A landscape with many valleys, sampled at points; each row gives a point and its height.
A ball rolls from a point to the lowest of its 2 nearest points, and stops where none of them is lower. Distance is the straight distance between rows; heights are no part of it.
Tibo: [-2.62  5.73 -2.40  1.99  0.77  2.45  1.39 -5.60  1.99 -4.24  1.58  0.02
  0.03 -1.41 -3.04  0.14 -3.69  3.37  3.02  0.93  1.73]  h=2.12
Nalo: [ 0.33  0.29  3.21 -0.19 -1.12  1.98  2.40 -3.16 -0.50 -0.46 -7.10 -6.74
  2.41 -2.72  0.10  2.49 -2.89 -2.65 -1.25  4.22 -1.86]  h=1.26
forov: [ 1.27  2.33  1.77 -1.66 -2.93 -1.33 -3.00 -0.58  0.26  0.13 -4.95 -0.74
 -3.08 -2.66  0.31  3.15 -1.17  3.02 -0.13  0.00 -1.39]  h=0.93
zave: [-0.56 -4.75  3.00  2.37  1.07  1.80  0.88  4.27 -1.05  0.70  0.00 -3.80
 -3.09 -3.60  5.82  1.12  1.61 -0.58 -1.44 -3.48  1.79]  h=3.21
zeku: [-2.42 -0.09  2.22 -1.40 -0.22  3.01 -0.50 -1.12  0.53  0.03  0.06  0.22
  4.96  1.47  0.70 -2.67 -1.14 -6.56 -1.83  5.20 -1.74]  h=1.69
falo: [ 0.82  1.86  6.58  4.27  0.23  0.31  2.60 -5.20  0.89 -0.28  1.92 -3.22
  2.19 -0.96 -4.23 -2.84 -1.89  0.90  0.77 -0.60  3.00]  h=2.33
fadi: [ 2.06 -2.73  2.64 -0.33 -0.17 -1.66 -3.00  0.16 -1.21  1.15 -4.87  4.01
  0.56  4.09  6.42  0.09  5.21  3.15  2.39 -0.30  1.84]  h=1.64
tur: [ 2.22 -0.12 -0.72  5.96 -0.41 -0.52  2.86 -5.16 -3.52 -1.39  1.65 -1.00
  2.44 -0.08 -1.02 -1.78  0.87 -5.07 -0.05 -4.56  1.55]  h=2.04
sopi: [-0.62 -0.31 -1.96  4.54 -1.59 -2.99  1.90 -0.89  1.56  1.52  1.81 -1.55
  0.81  2.63  0.22 -4.89  2.66 -2.44  1.19 -0.23  3.18]  h=1.86
Suz: [-3.08  0.61  2.62  1.08 -0.38 -0.23 -2.56 -3.71  4.05  0.11  1.89  0.40
 -0.24 -1.78  4.85 -2.32 -7.24  1.57 -2.26 -0.19 -1.04]  h=1.59
lozuz: [-7.45  0.75  0.46 -1.96  0.51 -0.51  0.30 -2.54  2.65 -0.17 -2.48  5.46
 -1.17  0.52  1.32  0.44 -3.14  0.53  0.50  0.42 -2.21]  h=3.39
Nuri: [ 2.60  1.40  2.72  5.09  0.08 -1.45  3.20 -1.32 -2.22  0.09  0.82 -2.98
  6.55  0.07 -6.41  0.85 -3.98  1.12 -0.19 -0.82  5.65]  h=2.48
tuz: [ 0.82  2.25 -4.75  4.22 -0.64 -1.45  2.80  0.64  1.21  1.72 -1.45 -4.41
  0.10 -0.55 -4.70 -0.90 -2.28  3.40  1.55 -2.33  4.42]  h=5.66
patid: [ 2.09 -4.59 -6.40  0.72  3.75  3.13  0.99  3.28 -0.28 -1.41  4.53  0.43
 -1.30  2.11  4.04  0.27  0.53  2.23  3.19 -2.59 -1.81]  h=4.42
gav: [-3.65  6.52  0.07  2.15  2.66  2.06 -0.89 -2.98 -0.83 -0.70  2.86 -1.03
 -1.12 -3.26 -0.92 -1.31 -4.89  3.07  0.18 -2.39  0.81]  h=2.83
kep: [-0.03 -0.04  0.20  0.13 -2.29  0.67 -1.36 -1.05 -1.23  1.93 -6.96 -3.97
  0.05 -0.09 -0.24  2.02 -0.26  1.61 -1.07  3.97 -2.87]  h=1.14
pib: [ 3.97  2.12 -6.02 -0.14  1.48 -3.51 -1.88 -1.51  2.20  0.73 -6.30  2.79
  0.47 -1.38 -1.28 -3.33 -0.23 -0.43 -1.53  2.64  3.23]  h=6.66
vul: [ 0.53 -2.31 -5.03  0.86 -3.18 -1.96  0.58  7.79  0.48  0.32 -2.53 -1.46
 -1.91  1.87  0.08 -2.67  5.46  0.14  6.10  5.20  0.99]  h=2.84
Gibod: [-1.09 -6.60 -4.04 -1.55  0.74 -1.30 -2.19  2.02  4.75 -1.12  4.39  1.18
 -0.67  1.56  0.84  4.18  4.26 -2.50  3.00 -2.60 -0.63]  h=5.45
fede: [ 3.74  1.50  2.86 -0.54 -3.00  2.77  3.34 -0.92  1.85 -0.62 -1.60  2.16
  0.46  0.15 -5.51  1.92  1.80  3.37  0.99  1.26  0.31]  h=2.25
fotet: [ 1.60  0.88 -4.72  0.75 -3.16  1.05 -1.33  6.18 -0.07  0.18  0.61 -1.11
 -2.23  6.88  0.68 -2.22  5.75 -0.04 -0.13  5.51  0.79]  h=3.29
vipab: [ 2.90  0.54 -2.04  0.42  2.53  1.06  1.36  4.02 -1.85 -1.68 -1.23  4.47
 -0.86  1.86 -0.86 -3.40  7.78  1.72  2.04  1.62 -0.77]  h=5.08
nuzoz: [-0.29  1.83 -1.82  1.61 -2.62  0.47  3.44 -6.21  0.00 -0.51  2.04  2.31
  4.95  2.16 -7.65  3.34 -7.10 -0.07 -1.38 -1.54  2.11]  h=1.11
lote: [-7.92 -0.31  2.64  2.90 -0.23  4.29  1.71  3.98  2.32  0.94  3.52  3.82
 -0.17  1.19 -1.61 -1.10  0.61  1.19 -1.12  2.37 -4.40]  h=3.03
kuzib: [-4.71  3.48  1.98 -0.63  1.36  1.20 -3.78  3.18  0.41  4.20 -1.16 -1.20
 -1.90  0.16  1.49 -3.78  1.85  2.73 -2.48  2.75 -1.40]  h=2.86
Pepon: [-1.34  2.74 -4.59 -4.57 -2.31 -2.10 -2.10  3.15 -1.39  0.30 -1.10 -2.80
 -5.26  3.06  5.97  1.70 -0.08 -0.25  3.10 -1.59  0.05]  h=3.91
keza: [ 3.40 -2.53  2.67 -0.77 -1.61  1.40 -2.37  1.34  1.90  1.79 -0.66 -0.66
  0.93 -2.15 -1.46  3.34 -1.85  0.15 -5.82 -0.62  1.77]  h=3.17
moko: [-0.90  2.40 -2.33 -0.35  1.48  2.08  1.01  0.57 -1.59 -0.16 -4.60  2.46
  0.50 -1.21 -0.97  1.38  4.10 -3.78 -0.17  1.38  0.39]  h=4.01
gigik: [ 2.56 -1.18  2.02 -3.41  0.56 -0.31 -4.46  2.50 -0.43  0.94 -2.28  3.21
 -0.07 -1.15  0.07  1.07  0.81 -1.71 -5.15  3.75 -1.05]  h=3.35
runur: [-0.84 -0.10  5.73  1.08 -2.00 -1.49 -4.86 -0.76  1.45  1.73  2.11 -2.68
  2.29  1.27 -0.65 -4.01 -2.63 -1.70 -4.76  4.77 -3.72]  h=1.92
lata: [-1.16  1.59 -1.39  1.42  0.78  0.60 -3.44  4.77  0.25  3.63  2.49 -1.88
 -1.94  2.02  0.74 -3.66  1.16  4.41  0.48 -1.58  0.18]  h=3.11
Vava: [ 1.39 -3.97 -2.72  0.25  2.11  0.95  1.32 -0.09 -2.22 -0.01  5.50 -1.06
  0.74  1.10  2.77  2.72  0.57 -3.89  2.26 -6.20  3.65]  h=5.10
budu: [ 1.64  1.42 -0.34 -2.90 -6.71 -0.57 -2.72  1.02  4.19  1.42 -1.02 -3.98
 -3.82  0.49  2.26  4.29 -2.42  2.49  0.70  1.08  1.60]  h=0.69
fivof: [ 1.35 -5.21  0.58  1.13  0.86 -2.55 -1.02  6.87 -1.15 -0.57 -0.56  5.25
 -2.32  0.00  0.62 -1.24  6.18  2.12  1.83  1.96 -0.63]  h=4.71
goriz: [-4.95  0.05  2.57 -4.78  3.05 -2.69 -2.73 -1.29 -2.02 -0.80  1.41  2.07
  1.00 -2.07 -2.15  2.62  2.50 -4.12 -2.67 -0.62 -1.21]  h=3.63
mavop: [ 3.90  5.94  1.75  2.12 -3.79  4.20  1.60 -5.76 -1.37 -1.05  1.82 -3.98
  1.42  2.60  0.67  0.63 -0.32 -2.05 -1.43 -3.48  6.31]  h=0.97
fuder: [ 1.48  2.56 -6.72 -1.19  0.77 -1.16 -2.26 -4.42  3.32  0.65 -2.61  0.38
  2.95  1.51 -3.63  0.06  0.65 -0.46 -1.76  0.77  2.99]  h=6.50
Sedad: [ 3.48 -1.79  4.47  2.42 -0.99  0.11  0.87  0.18  1.58  2.35 -0.35 -1.55
  3.38 -2.01 -4.53 -0.15 -5.11 -1.30 -4.31  0.50  4.09]  h=2.97
Seza: [-1.30 -4.19 -1.34 -6.04  3.44 -7.33 -3.01  1.68 -4.05 -1.54  0.38  1.91
 -0.71 -2.97  4.51  0.38  3.05 -0.41 -0.53 -1.94 -2.94]  h=3.99
dudub: [ 0.32  4.55 -1.67 -2.28 -4.23  3.67  1.76  0.24 -0.31  0.60  0.07 -5.03
 -1.26  4.28 -0.25  1.48  6.53  0.80  1.60  0.63  6.04]  h=2.50
ler: [ 1.09 -4.48 -0.75  0.87 -1.77 -1.66 -1.49  3.38  1.51  3.93  0.05 -0.03
  2.07  5.77  0.91 -4.41  5.30 -2.76 -0.16  0.68  3.90]  h=2.72
petaz: [-2.73  4.70 -1.14 -1.17  2.59 -3.62 -2.89 -3.52 -1.52 -0.46  0.47 -2.49
 -0.25 -3.02  0.76  1.61 -6.22  0.03 -0.48 -3.01  3.58]  h=3.16
murul: [-0.06  1.65  0.25 -0.41  1.23  0.64  2.72  0.37 -4.72 -1.41  2.90 -3.67
 -1.63 -3.07 -2.28  1.26  2.09 -1.22 -0.05 -2.79 -2.93]  h=2.32
Guper: [-0.94 -3.51 -2.63 -1.08  1.13 -5.28  0.71  4.29  0.32 -1.22  1.27 -0.62
 -4.50 -3.66  4.49 -1.55  1.27 -3.64  4.73  0.90 -0.02]  h=2.26
pep: [ 0.13 -0.19 -3.23 -2.35 -2.74 -3.70 -1.30  2.54 -1.14  5.04  3.70 -0.63
 -0.28  3.54 -1.84 -1.91  1.23 -1.24 -0.10 -4.08  4.70]  h=3.47
folir: [ 1.96  1.55  0.90  3.99  1.28 -1.11  4.30 -3.81 -3.18 -0.45  0.61  2.59
  4.01 -1.71 -6.47  3.00 -6.09 -0.85  0.21 -2.83  3.13]  h=1.78
Turi: [ 3.75  5.25  4.56  0.87 -2.35  0.33  0.85 -6.97 -1.47  0.53  1.90 -3.70
  1.88 -1.86 -3.04  1.65 -4.89 -1.45  1.17 -1.22  4.67]  h=1.54
kitug: [ 3.85 -2.28 -4.74 -2.21 -1.47  0.04 -0.33  4.85 -3.94 -1.22  1.70  4.65
 -4.43  6.16  7.05 -1.96  0.34  1.04  5.30  0.65  0.12]  h=4.04
lufa: [ 2.05  1.14  4.54 -0.19  0.77  1.05  2.50 -2.01 -1.78 -0.73  2.74 -0.89
  2.81 -3.34 -4.59 -0.14 -6.46  1.57 -2.17  2.35 -4.16]  h=0.96
buko: [ 2.20 -4.86 -7.98 -0.68  1.55  0.94  2.94  2.78 -3.35 -1.88 -0.93  3.07
 -1.33  5.66  6.06 -0.40  1.41 -0.23  2.46 -2.49 -1.08]  h=4.20
sisu: [-3.95 -0.55  3.91  1.03  0.69  2.09 -0.06  1.48  3.89  0.74  4.26  4.31
  0.89  2.72 -1.12  0.97 -1.91 -0.21 -1.68 -0.73  0.21]  h=2.70
Beped: [-1.22 -4.42  1.07 -4.66  0.87 -2.38 -3.34 -0.23 -0.20  0.11  0.00  4.95
  1.25 -3.24 -0.77  2.18 -0.30 -3.17 -4.88  0.53 -3.62]  h=3.46
Reda: [ 2.67  3.64 -2.72 -1.18 -2.79  0.70  1.46 -3.31 -0.08 -1.08  0.83 -5.19
  1.79  3.03  0.69 -0.13  4.29 -4.49  1.04 -2.72  4.65]  h=1.75
dudul: [-4.79  0.45  1.34  2.41  1.81  4.15  3.86  1.07 -3.00 -0.95  0.68  1.77
  2.30 -1.79 -4.31  1.11 -2.05 -3.04 -2.41 -1.48 -1.49]  h=3.22
sotel: [ 0.05  0.40  4.27 -0.20 -1.03 -4.07 -1.71 -2.08 -0.80  2.59  0.55  1.73
  1.24 -3.02 -2.67 -2.69 -3.14 -4.60 -3.92  1.50 -5.39]  h=1.74
zar: [-2.03 -0.82 -3.81 -1.36  2.17 -2.56 -0.96  4.81 -2.78  3.88  2.30  0.57
 -2.63  3.23  0.50 -3.66  0.93 -0.56  0.11 -5.09  0.44]  h=3.30
zolu: [-0.79  1.86  0.77  3.48  1.81  4.04  2.87 -3.28  0.28 -0.85 -0.46 -3.26
  3.22  2.17 -1.39  0.99  2.66  3.92 -0.06 -1.00  3.56]  h=5.07
mavob: [-1.93  5.04 -1.43 -0.94 -0.83 -4.28 -2.08 -1.68 -1.54  3.44  0.31 -0.10
 -2.10  1.02 -1.83 -0.88 -1.65 -1.28  0.09 -4.08  2.69]  h=3.34
gato: [-0.43 -0.44 -0.31  2.59 -0.17 -0.74  0.38 -3.91 -3.18  0.44 -2.36  0.68
  2.77  2.76 -0.02 -1.88 -2.80 -5.94 -2.90 -6.79 -0.59]  h=2.65
diti: [ 2.98 -5.95  0.59  3.56 -1.46  0.17  1.35  4.04  0.80  1.83  0.30 -1.06
 -3.03  1.17  4.19 -0.85  1.05  1.45 -1.04 -1.88 -0.43]  h=3.36
Dataf: [-1.02  0.70  4.43  0.58 -0.60 -0.63 -1.81 -0.28  1.72 -1.50 -0.33  6.93
  0.53 -0.23 -0.93 -2.64 -0.83 -0.52 -0.70  6.25 -3.97]  h=3.74
sonid: [-0.93 -1.43  0.55  1.85  0.72  3.90 -1.12  0.24 -0.97 -4.31 -0.43  1.39
 -1.21 -2.31  3.54 -2.96  5.66 -1.65 -1.05  4.07 -4.54]  h=2.90
lopag: [-4.07  3.89  4.22 -2.69  2.61 -4.26  0.75 -5.61 -0.05 -1.12  1.87  3.43
  3.18 -4.75 -1.59  1.41 -6.68 -0.23  1.02 -0.08 -1.91]  h=3.48
Buka: [ 2.02 -5.29  1.57  1.36  0.18  2.92 -3.19 -3.48  2.29 -4.62  0.22  2.29
 -0.74  0.05  5.29  0.17  3.58  0.20 -0.77  2.27 -5.22]  h=2.53
dupuf: [-1.55  0.09  0.59 -1.00 -0.85 -0.02  4.13 -1.65 -0.07  0.60 -4.11  5.64
  0.27  1.44 -0.83  3.09 -1.00 -0.96  0.85 -0.65 -0.74]  h=3.56
nuzul: [ 2.07 -2.03  0.93 -0.34 -2.04  0.23  3.50 -5.83 -0.12  0.24  0.10  0.14
  6.80  0.85 -4.17  3.85 -4.74 -2.07 -0.87  1.86 -1.68]  h=0.63
fot: [ 3.52  0.20  1.78 -1.42 -3.31 -1.67 -2.46  3.40 -0.06  0.96  0.05 -2.49
 -0.11  1.67 -3.56 -0.26  4.17 -0.39 -0.31 -0.91  0.37]  h=3.88
sokov: [ 4.78 -8.45 -2.21 -0.76 -0.68 -5.08 -0.28  3.79 -2.51 -0.09 -1.32 -0.31
 -3.31  1.32  3.26 -0.67  2.55  4.29  3.46  0.16 -3.40]  h=4.56
Vetu: [ 3.55  4.68 -4.42  0.19  2.89 -3.14 -1.37 -3.44  0.33 -1.86  1.82 -1.30
  1.37 -0.44 -4.84  1.43  1.16  1.39  0.38 -0.17  6.65]  h=6.25
sogi: [ 1.22 -1.30 -2.59  1.85  2.45  2.41  2.69  0.11 -0.01 -0.26  3.58  2.22
 -0.77  0.26 -0.57 -1.65  1.85 -0.23  2.25 -5.56 -1.00]  h=4.75
povum: [-1.24  1.25  3.68 -2.41 -0.09  0.33 -1.36 -0.41 -0.76 -2.03 -3.34  3.53
 -0.81 -3.53  2.71  2.35 -2.86 -2.89  0.28  5.89 -5.26]  h=3.64
Dimum: [-4.37  0.79  1.52  0.24 -0.53  3.90 -1.25 -0.52  5.65 -1.33  3.86 -0.38
  2.01 -0.23  0.57 -0.57  0.42 -2.28  0.03  3.40 -0.14]  h=2.19
Boro: [-1.39 -1.08 -3.60 -1.40  1.13  1.15 -0.42  3.37 -0.76  1.13 -0.22 -4.37
 -3.42 -2.69  2.00  2.76 -3.03  1.22  0.39 -3.86  4.64]  h=4.70
buf: [-2.20 -0.29  0.98 -5.34  3.24 -3.23 -3.21  1.21 -1.01  0.12 -0.67  1.01
 -0.78 -0.72  1.47  2.77  5.50 -1.36  1.81 -1.41 -0.52]  h=3.86
rog: [ 0.43  2.61 -4.45 -2.23 -3.19 -2.36  0.22 -1.01  4.01 -1.16 -0.34  1.31
 -2.67 -0.43  0.22  0.78 -2.60 -2.30  2.89  0.08 -0.03]  h=0.80
sonor: [ 2.62  0.61  5.12 -0.45 -1.25  5.50 -0.07  1.63 -3.31 -0.15 -1.50  1.55
 -2.57 -0.39  3.32  2.70 -0.71 -0.47 -3.62 -1.01 -3.67]  h=2.79
Kifek: [ 1.91 -0.29 -0.39 -2.24  1.74  1.42 -3.33  1.50  0.15  0.97  1.16 -1.63
  0.35  2.59  0.02 -1.70  4.59 -1.59 -1.26  1.24  3.39]  h=3.43
medo: [-0.27 -0.61 -2.32  0.93 -2.44 -4.50  2.00  4.47  1.26 -0.80 -0.34 -4.40
 -3.87  1.04  1.98 -1.19  3.48 -2.34  7.29  1.68  1.21]  h=2.49
zila: [-0.15  0.49  1.53  4.15  2.68 -1.29  2.36 -8.84  1.33 -2.49 -0.50 -2.41
  2.35 -4.68 -1.50 -2.58 -5.81  3.07  1.12  1.03 -2.48]  h=1.68
diled: [-1.81  4.66  4.58  0.12 -1.06  4.11  3.12  0.38 -0.77  0.03 -2.81 -2.94
  0.80 -3.57  0.56 -1.24 -3.66 -0.84 -1.18  5.57 -2.68]  h=1.35
Numur: [-1.43  4.38  0.05 -0.78  1.90  2.82 -2.69  1.16  2.09 -1.57  0.47  4.83
  1.81  0.89 -3.36 -2.46  1.11  2.91 -1.60  4.51 -4.45]  h=4.00
Nud: [-2.67  0.77  4.07  0.40  1.20 -5.45 -1.03 -5.20 -1.71 -0.24  2.59 -0.77
  1.52 -3.49 -3.32  3.55 -5.31  0.22  2.21 -3.61  2.60]  h=3.33
kuv: [-0.15  1.74 -3.89 -4.91 -3.74 -0.51  1.17 -2.33  2.58 -0.13  1.04 -2.18
 -1.80  7.62  3.17  1.84  7.55  3.46  3.50  1.41  5.45]  h=2.82
pobon: [-2.68  4.51 -1.54 -2.41  0.16  0.46  1.57 -3.48  5.06 -1.52  0.20  0.09
  0.93  1.55 -3.20  2.62 -0.83  4.14  1.82  2.84  0.81]  h=1.15
rasi: [-4.55  3.45  3.45 -2.58  3.71 -2.33 -2.93 -1.05 -1.42  2.26 -3.39  0.44
  1.13 -0.09  1.64 -4.46  2.04  0.41 -2.70  5.24 -2.07]  h=2.57
Buv: [ 0.58 -1.95  1.82 -0.70 -0.97  3.31  1.56 -0.28 -3.35 -2.31  0.12 -0.05
 -2.53 -1.66  0.22  4.06  0.62  1.88 -1.94 -3.78 -5.90]  h=2.66
Vorun: [ 2.90 -4.59 -2.39 -2.68 -0.19 -0.90 -2.01  0.43  1.64 -0.53  4.05 -3.29
 -0.62  3.64  3.93  3.17  2.33 -0.65  0.93 -3.86  1.95]  h=5.27
tata: [ 2.62  0.32  4.10  0.62  0.25  1.24  1.59 -2.16  5.41 -1.70  0.60  2.78
  3.62 -2.02 -4.99  2.22 -0.89  5.11 -0.08  2.52 -3.26]  h=1.57
vom: [-0.25 -6.31 -2.34 -3.18  4.04 -5.76  2.92  2.51 -2.93  0.90 -1.25  1.12
 -0.99 -3.04  0.88  3.67  4.36 -2.15  4.98 -3.61  2.55]  h=4.30
Retun: [-1.51 -0.78 -4.18  1.37  5.42 -0.49 -1.37  0.46  2.91 -0.68  1.07 -1.49
 -0.90 -3.28  1.07  2.13 -0.47  2.88 -0.84 -3.80  3.74]  h=4.88
fep: [-0.53 -3.78 -7.04 -1.54  0.30 -1.54 -2.91  5.05  1.56 -0.06  1.51  3.62
  0.95  2.25 -1.45  1.95  1.99  0.24 -0.29 -0.16 -2.79]  h=5.64
biriz: [ 5.83  5.21 -3.13  1.99 -3.43  0.02  1.60 -2.35 -0.67  1.37 -0.52 -2.61
 -0.50 -1.38 -2.35  1.62 -2.07  3.24 -1.10 -3.73  5.65]  h=5.85
Pume: [ 0.54 -2.94 -1.51  1.14  1.59  1.26  0.34 -2.42  2.89 -1.18 -0.45 -4.67
  0.45  2.41  0.68  1.02  3.36  5.72  2.95 -1.06  6.63]  h=4.58
Vibag: [-3.91 -1.05  1.99  1.53  0.09  3.87  2.48  5.54  0.08 -2.08 -0.38  2.60
  0.97 -2.57 -2.32  0.05 -1.26 -1.67 -1.49  4.87 -3.19]  h=3.32
gom: [-4.21  1.78  4.85 -4.37  0.16 -2.28 -0.53  0.61  0.41  0.59  2.24  3.90
 -0.24 -4.95  1.63  1.62 -4.89 -2.50 -0.98  0.93 -2.71]  h=3.57
Tipo: [ 0.94  0.78 -1.65  4.58  3.35  1.87  1.13 -2.13  0.86  0.44 -2.84 -3.37
  1.20 -0.37  0.68 -2.31 -0.37  2.34 -1.17 -0.26 -1.06]  h=5.35
pilom: [ 1.20  2.10 -4.34 -2.15 -4.68  2.93 -4.37  5.76 -4.81 -1.63 -1.47  0.01
 -0.98  5.39  1.85 -2.76  4.85 -2.80  0.36  3.28 -1.56]  h=3.61
gomuk: [-1.00  4.48 -1.58 -2.81 -5.86  1.41  0.21 -1.07  3.78  0.87  0.15  1.15
 -4.09  2.88 -0.72  1.05 -1.77  2.28  1.28  0.58  0.79]  h=0.31
feri: [ 5.13  0.59  4.54 -0.85 -2.88  0.27 -0.45  7.03 -0.07  1.27  3.05 -1.78
 -3.83 -1.50 -1.53 -0.21  4.44 -0.40  3.58 -2.01  0.26]  h=4.14
bokuz: [ 4.80 -2.08 -0.87 -0.30 -0.51  1.91 -0.99  5.22 -2.70 -2.39  4.25 -2.39
 -3.52 -1.36  1.07 -1.44  4.31 -0.40  2.12 -0.58 -3.22]  h=4.35
beso: [ 6.20  2.48 -3.05 -0.30  0.57  0.95  0.39 -1.87 -0.37  0.13  3.50 -3.47
  1.27  0.95 -4.47  3.96  1.46  4.84  1.14 -3.35  8.81]  h=6.01
rir: [ 0.67 -0.37 -2.87 -0.05  0.64  0.23  3.05 -0.75 -1.09  0.62 -6.20 -1.89
  0.01 -1.99 -3.86  3.56  1.79 -1.32 -0.82 -0.84  3.52]  h=4.10
futeg: [ 1.55  0.87 -5.11 -5.11 -2.17 -3.16 -3.27  4.65 -4.57 -1.55 -0.24  1.92
 -6.31  3.07  4.15 -0.70  1.91  0.22  3.89 -0.18 -2.75]  h=3.96
niv: [ 0.46 -0.34  2.03  1.61  1.25 -1.31 -0.82 -7.65  0.12 -1.88  3.28 -2.21
  2.23 -3.58  1.46 -3.36 -8.55 -0.67 -1.85  1.52 -3.17]  h=1.76
marag: [-3.27 -0.21  2.92 -0.45  5.08  2.29 -1.58  1.16 -0.25 -1.01  2.86  1.28
  0.90 -6.36 -1.12  1.44 -2.73  3.64 -6.62 -1.12 -3.82]  h=4.53
sep: [ 5.68  2.43  1.16  1.06  0.59  1.51  2.29 -4.07  5.15 -2.03 -1.27  3.72
  1.26 -0.94 -2.91  0.58  0.00 -1.68 -0.18  2.27  3.47]  h=3.07
Geger: [-5.23 -0.16  2.10  0.37  3.07  1.03  2.21 -1.78 -4.85  1.08 -0.66  1.80
  4.77  0.61  0.15  0.10 -1.85 -5.88 -3.47 -5.07 -1.53]  h=2.85
Tivu: [-0.78 -1.53 -3.88  2.05 -2.95 -0.36 -0.14  4.83 -0.72  3.10 -1.06  4.98
 -1.07  2.76 -3.12 -0.27  0.41 -1.21 -3.05  0.41 -0.46]  h=5.77
dasap: [-2.48 -4.45 -3.02 -1.06  4.71 -4.28  1.06  0.84 -3.72  1.08  1.22  3.75
  0.10 -1.98  2.08  1.48  3.48 -1.04 -1.50 -5.70 -0.02]  h=4.11
fud: [-1.64 -1.89 -3.01  0.37 -2.91 -3.99  0.76  1.43 -0.25 -1.48  1.91 -0.01
 -3.42 -4.00  2.05 -1.35  1.37 -1.42  1.48 -0.80 -5.87]  h=2.14
mif: [ 4.50 -4.92 -3.18 -2.57  0.49 -4.63  1.27  2.82 -1.29  1.85 -1.53 -2.05
 -1.40 -0.57  0.14  1.57  2.09  0.98  2.95 -0.75  0.84]  h=4.47
giga: [ 0.09 -1.17  5.73 -0.87 -2.49  1.96  3.18 -3.70 -2.43  2.10 -0.51 -0.32
  4.92  1.02 -5.12 -0.16 -4.37 -2.45 -2.63  2.19 -6.35]  h=0.81
zufi: [ 2.43 -0.22 -4.89  1.17  4.69  1.41  2.33  3.65 -2.73 -0.51  0.29 -5.10
 -3.36 -3.98  3.18 -1.75 -1.66 -0.12  1.52 -3.36  1.43]  h=4.59
mik: [-0.25  0.61  7.44  1.34  3.07 -0.34  1.15 -4.43 -0.40 -0.59  1.06 -1.90
  4.05 -4.19 -1.15 -3.85 -4.10  5.19  0.96  3.19 -3.44]  h=1.28
Zuzo: [-2.41 -4.70  0.33  1.30  5.76  0.74  0.34 -2.48  1.77 -1.60  3.57 -1.51
  0.86 -1.46 -0.82  5.24 -0.76  1.87  0.46 -5.12  3.36]  h=5.18
Zaba: [ 0.15 -3.95  4.94  1.29  1.23  0.98 -3.43 -1.51  1.89 -1.00 -2.00  4.23
  0.55  2.02  2.56  1.45  4.67  3.83  0.48  1.50 -1.04]  h=2.13
Puge: [-1.88  0.64 -4.97  2.73 -2.65 -1.21  0.52 -3.70  2.30 -0.03  0.95  0.07
 -0.26  1.09 -0.17 -2.92 -5.95 -1.24 -0.38 -1.03 -0.56]  h=1.19
kezeg: [ 4.33 -6.77  2.27 -1.76 -0.47 -3.76 -2.35  8.86 -2.27  0.03 -1.79  1.88
 -2.76  0.56  0.09  2.02  2.97  5.25  3.81  1.73 -0.90]  h=4.60
ref: [ 3.78  1.18 -0.43 -3.37 -1.44 -1.04 -1.36 -1.30  1.56 -0.10 -1.60  0.59
 -1.61  7.56  6.97  0.35  5.68  4.33  3.78  0.32  2.76]  h=2.15
kobu: [-0.51 -1.08  4.06 -0.75 -0.23  2.75  3.69 -1.52  2.77 -0.45 -0.59 -0.02
  3.07 -4.29 -4.97  1.21 -5.11  2.01  3.09  2.70 -3.92]  h=1.18
Nir: [-7.41 -0.10 -0.31  1.93 -0.24  1.89 -0.26  2.69  2.36  0.77 -2.59  4.06
 -0.66  4.70  1.26 -0.35  0.20  2.41 -0.71  1.63 -3.72]  h=3.25
Fum: [-1.72  3.07  1.18 -0.08  0.01 -2.05 -3.93 -2.67  2.23  2.44 -2.54 -3.49
  3.09  2.71  0.52 -4.42 -0.42 -0.96 -3.49  4.38  0.55]  h=2.21
batu: [-2.15 -1.02  4.01 -0.27 -1.47  3.84 -2.42  4.15 -4.17 -0.25 -2.67  1.28
 -1.82 -0.24  5.73 -0.54  1.54 -4.62 -5.01  1.57 -4.68]  h=2.89
bub: [-4.73  0.53 -0.76 -1.96  3.00  3.37 -0.92  0.62  1.28 -1.23  0.91  1.93
  1.30 -0.23 -5.15  0.95 -1.12  3.30 -3.70  1.22 -3.64]  h=4.28
sikeg: [ 3.87 -1.02 -4.28  2.04  0.81  2.36  0.13  5.00 -1.91 -0.15 -0.69 -3.74
 -3.30 -2.65  3.22 -5.63 -0.05 -0.66  0.22  0.34 -3.28]  h=4.49
rugi: [ 0.92 -0.69  3.02  2.70 -2.36  1.12  1.41  2.66  3.16  2.10 -1.04  1.68
 -1.51  1.27  2.39  1.38  1.82  1.74  0.15  0.19  4.43]  h=3.60
muda: [-4.84 -1.90  4.13 -0.53  0.54  3.22  0.12  1.98 -1.49 -0.12 -0.23 -0.93
  0.14 -2.38  6.11  1.82 -0.41 -4.25 -3.82 -0.31  0.04]  h=3.02
Som: [ 4.36  3.59  1.27  0.95  1.50  1.02  0.81 -4.12  0.16  0.51 -4.36 -0.04
  0.41 -4.96 -3.01  1.43 -0.01 -0.85 -0.03  0.17  6.23]  h=3.68
gised: [-0.47  0.88  1.05  5.68 -0.14 -2.40  2.03 -3.95 -0.17 -1.54  1.57  0.40
 -1.51 -0.12  2.18 -6.77 -1.44 -2.68  2.74 -3.46  0.32]  h=1.03
pobes: [-0.25  2.56 -2.81 -3.08 -5.51  2.95 -1.21  2.64 -2.12 -0.08 -2.34 -3.99
 -2.81  5.21  2.86  0.93  2.13 -3.81  0.53  1.27 -0.76]  h=3.82
movil: [-1.04  2.08  4.81 -1.67  1.49  4.05 -1.76 -2.79 -0.98  2.06 -2.62  0.20
  4.64  0.29  1.26 -0.80 -5.43 -0.17 -2.21  4.73 -2.39]  h=1.47
gune: [-1.51 -0.94  2.97  2.71 -1.41 -0.48  1.81 -3.28  1.89  1.42 -1.57  1.89
  1.68  0.39 -0.60 -4.58 -6.22  0.78 -1.43  0.77 -1.28]  h=1.43
gadi: [-1.09  0.41  1.72 -0.89 -1.43 -1.37  0.34 -1.52 -1.73 -1.11  2.90 -0.36
 -0.82 -3.18 -1.75 -2.26 -0.29 -3.79 -0.48 -1.97 -6.51]  h=1.94
bedo: [-1.70  2.32 -0.68  6.75 -0.18 -0.02  3.82  0.64  2.37  0.78 -3.25 -1.47
 -2.13 -1.79 -2.40 -3.53 -1.73  3.19 -0.97  0.77 -0.13]  h=5.48
meman: [ 0.20 -2.73 -1.05  0.16  2.09  2.06 -0.09  1.79  5.86 -0.11  1.09  1.31
 -0.61  3.01  4.04  1.36  3.87  4.50  2.94  0.93  4.40]  h=4.05

Where does a ball stop that starts at each point below?
Zuzo -> gised
pep -> sotel
sisu -> gomuk
mif -> nuzul

Call two points neighbours if one is among the 2 nearest of the other. Go from one point of each pair to the other, from neighbour to neighbour, staying as low as possible. Name the highest point that can't be avoided.
gised / fadi -> Vibag
nuzul / gomuk -> niv
fadi / sotel -> sonid
mavop / nuzul -> Nuri
fadi / gomuk -> kuv
